Each row is a point on a landscape with many valleys, with its height.
A ball rolls from a point to the lowest of its 5 nearest points, and stops where none of them is lower. Distance is the straight distance between rows; heights are no part of it.
mesed: -36 -6 -38 11 -16 -40 21 -7 1 21 30 42 -24 17 29 -19 -20 4  (h 377)
ruvan: 25 9 33 -16 8 -7 12 -1 -5 20 -15 5 1 -10 3 4 9 0  (h 291)
lami: -22 -5 -18 -1 -19 -30 23 -17 -10 30 28 37 -28 -2 27 -17 -20 8  (h 385)
kepog: -2 0 -2 -1 -15 -9 8 19 16 -6 8 13 -8 12 1 -14 -2 -3  (h 181)
Lakek: -18 4 -14 18 -11 1 -7 23 21 -31 16 -1 2 20 -11 -14 -5 -7  (h 302)
zuba: 13 11 30 -26 2 -17 21 -27 -22 41 -6 16 -5 -20 20 6 -2 -2  (h 282)
Zesit: -40 8 -35 23 -2 21 -19 13 2 -40 15 -23 4 25 -17 -9 -1 3  (h 196)
Vavaf: 9 8 17 -18 -5 -19 21 -29 -20 38 7 24 -13 -18 25 6 -7 7  (h 475)
nov: 4 -10 -13 13 8 39 -23 -3 -3 -9 -9 -38 17 -8 -26 22 8 8  (h 353)
dade: 25 -2 16 -4 12 21 -16 5 3 -16 -20 -20 15 -12 -16 12 7 6  (h 530)
Pomu: -31 3 -35 13 -18 -36 21 12 6 6 20 37 -17 27 25 -25 -13 -8  (h 374)
vukuz: 9 -16 -6 10 24 48 -20 -22 -26 2 -38 -54 39 -24 -18 41 15 -6  (h 667)
nugud: 15 -11 8 3 27 41 -24 -18 -14 -10 -39 -38 36 -20 -22 34 9 -2  (h 421)
pon: -28 6 -24 16 -14 -23 4 24 23 -19 16 24 -5 34 11 -27 -9 -13  (h 357)
dor: 1 -2 2 -16 -12 -20 21 -13 -14 35 19 25 -24 -9 26 1 -13 6  (h 503)
zada: 12 -14 -5 8 19 40 -25 -18 -18 -8 -28 -44 31 -17 -19 34 11 2  (h 167)
somi: -3 -1 -12 14 -3 26 -24 8 5 -26 9 -25 12 5 -19 6 2 3  (h 369)
Pobak: -6 -5 -14 14 4 35 -22 0 -2 -22 1 -35 14 1 -25 12 7 9  (h 303)
mub: 30 -2 29 -6 25 18 -19 -12 -4 -9 -41 -24 26 -25 -17 16 7 -1  (h 290)
pez: -33 -7 -27 9 -13 -35 15 -25 -10 25 33 39 -31 -2 36 -21 -26 13  (h 380)
Duri: 7 -8 -5 6 12 41 -25 -9 -9 -13 -21 -35 25 -15 -23 28 8 7  (h 416)
Vatem: -15 -3 -15 1 -19 -28 22 0 2 21 20 32 -23 11 24 -17 -15 -4  (h 383)
Fum: 25 17 43 -29 22 -16 16 -28 -26 33 -23 6 -1 -23 13 11 6 -16  (h 183)
pigav: 32 5 34 -15 21 7 -10 -5 -1 -6 -34 -15 17 -20 -7 8 13 0  (h 253)
senot: 19 5 23 -19 -2 -17 18 -6 -9 27 -4 16 -11 -10 14 4 7 -2  (h 320)
Nuva: 36 6 47 -25 27 -5 0 -11 -5 10 -38 -8 6 -19 3 8 16 -13  (h 203)
danab: -51 20 -38 32 -3 3 -25 17 9 -44 17 1 8 34 -10 -14 -3 -4  (h 108)
sotur: 4 0 6 -9 -12 -21 20 2 -2 24 10 22 -14 0 18 -7 -1 1  (h 458)
mepo: 11 -6 3 3 7 22 -20 3 8 -18 -8 -23 13 -10 -22 9 6 11  (h 65)
lugim: -9 -2 -11 7 -14 -10 3 25 20 -16 15 8 -8 19 -1 -20 -7 -6  (h 321)
nar: -31 0 -35 22 -4 25 -23 3 0 -32 14 -31 6 16 -22 3 8 1  (h 202)
vok: -21 4 -19 19 0 16 -16 13 9 -38 13 -16 4 18 -20 -11 -4 1  (h 285)
sel: -38 15 -26 27 -11 5 -14 20 14 -42 16 -1 4 24 -9 -12 -5 -3  (h 190)
sabi: 30 1 28 -18 11 -1 -2 6 5 3 -19 -2 6 -9 -3 4 9 -1  (h 382)
tufad: 20 14 37 -29 7 -16 17 -24 -19 36 -14 12 -4 -18 10 7 9 -5  (h 104)
robi: -3 -6 -11 -3 -14 -23 17 11 8 15 17 23 -17 13 13 -14 -3 -2  (h 366)
bet: 1 -3 -3 -6 -12 -16 19 12 8 8 14 17 -17 9 9 -13 -5 -3  (h 348)
pak: -17 -3 -10 -8 -11 -23 20 -20 -14 34 30 31 -26 -10 29 -7 -15 12  (h 409)
keba: 18 0 15 -5 0 2 3 13 12 -1 -9 -1 2 0 -8 0 5 3  (h 612)
kon: -19 -7 -24 17 -3 27 -23 8 4 -34 10 -28 6 5 -24 4 1 5  (h 237)
nepu: 26 -7 22 -1 22 26 -21 -5 -5 -16 -32 -23 23 -21 -19 23 11 6  (h 351)
Tum: 12 -4 7 -2 -2 4 -5 18 19 -13 3 -4 1 9 -12 -3 1 1  (h 795)
duv: 11 -2 7 0 1 12 -9 16 12 -15 -2 -10 7 1 -11 1 4 3  (h 681)
lenul: 31 9 43 -20 15 -9 7 -9 -5 16 -26 1 4 -15 2 7 15 -5  (h 241)
kel: 19 -3 17 -11 -4 -10 13 9 9 10 1 9 -7 0 7 -3 2 -4  (h 518)
Sal: 2 -3 6 -1 -6 -8 12 17 10 3 6 7 -10 7 2 -12 2 -4  (h 362)
rofim: -18 -2 -20 6 -19 -20 17 19 16 -2 17 24 -15 22 8 -20 -8 -10  (h 338)
gusoz: -6 -1 -11 -4 -12 -24 22 -7 -3 28 21 27 -21 4 24 -12 -14 1  (h 404)

Two balls start at each pair of points below. Name the first point that both come to, or write none.
pigav, kel -> tufad
kon, vok -> danab
Pomu, keba -> kepog
robi, lami -> rofim

For each start below, name the point where the ball stops.
dor -> kepog
gusoz -> kepog
pez -> kepog
sabi -> tufad
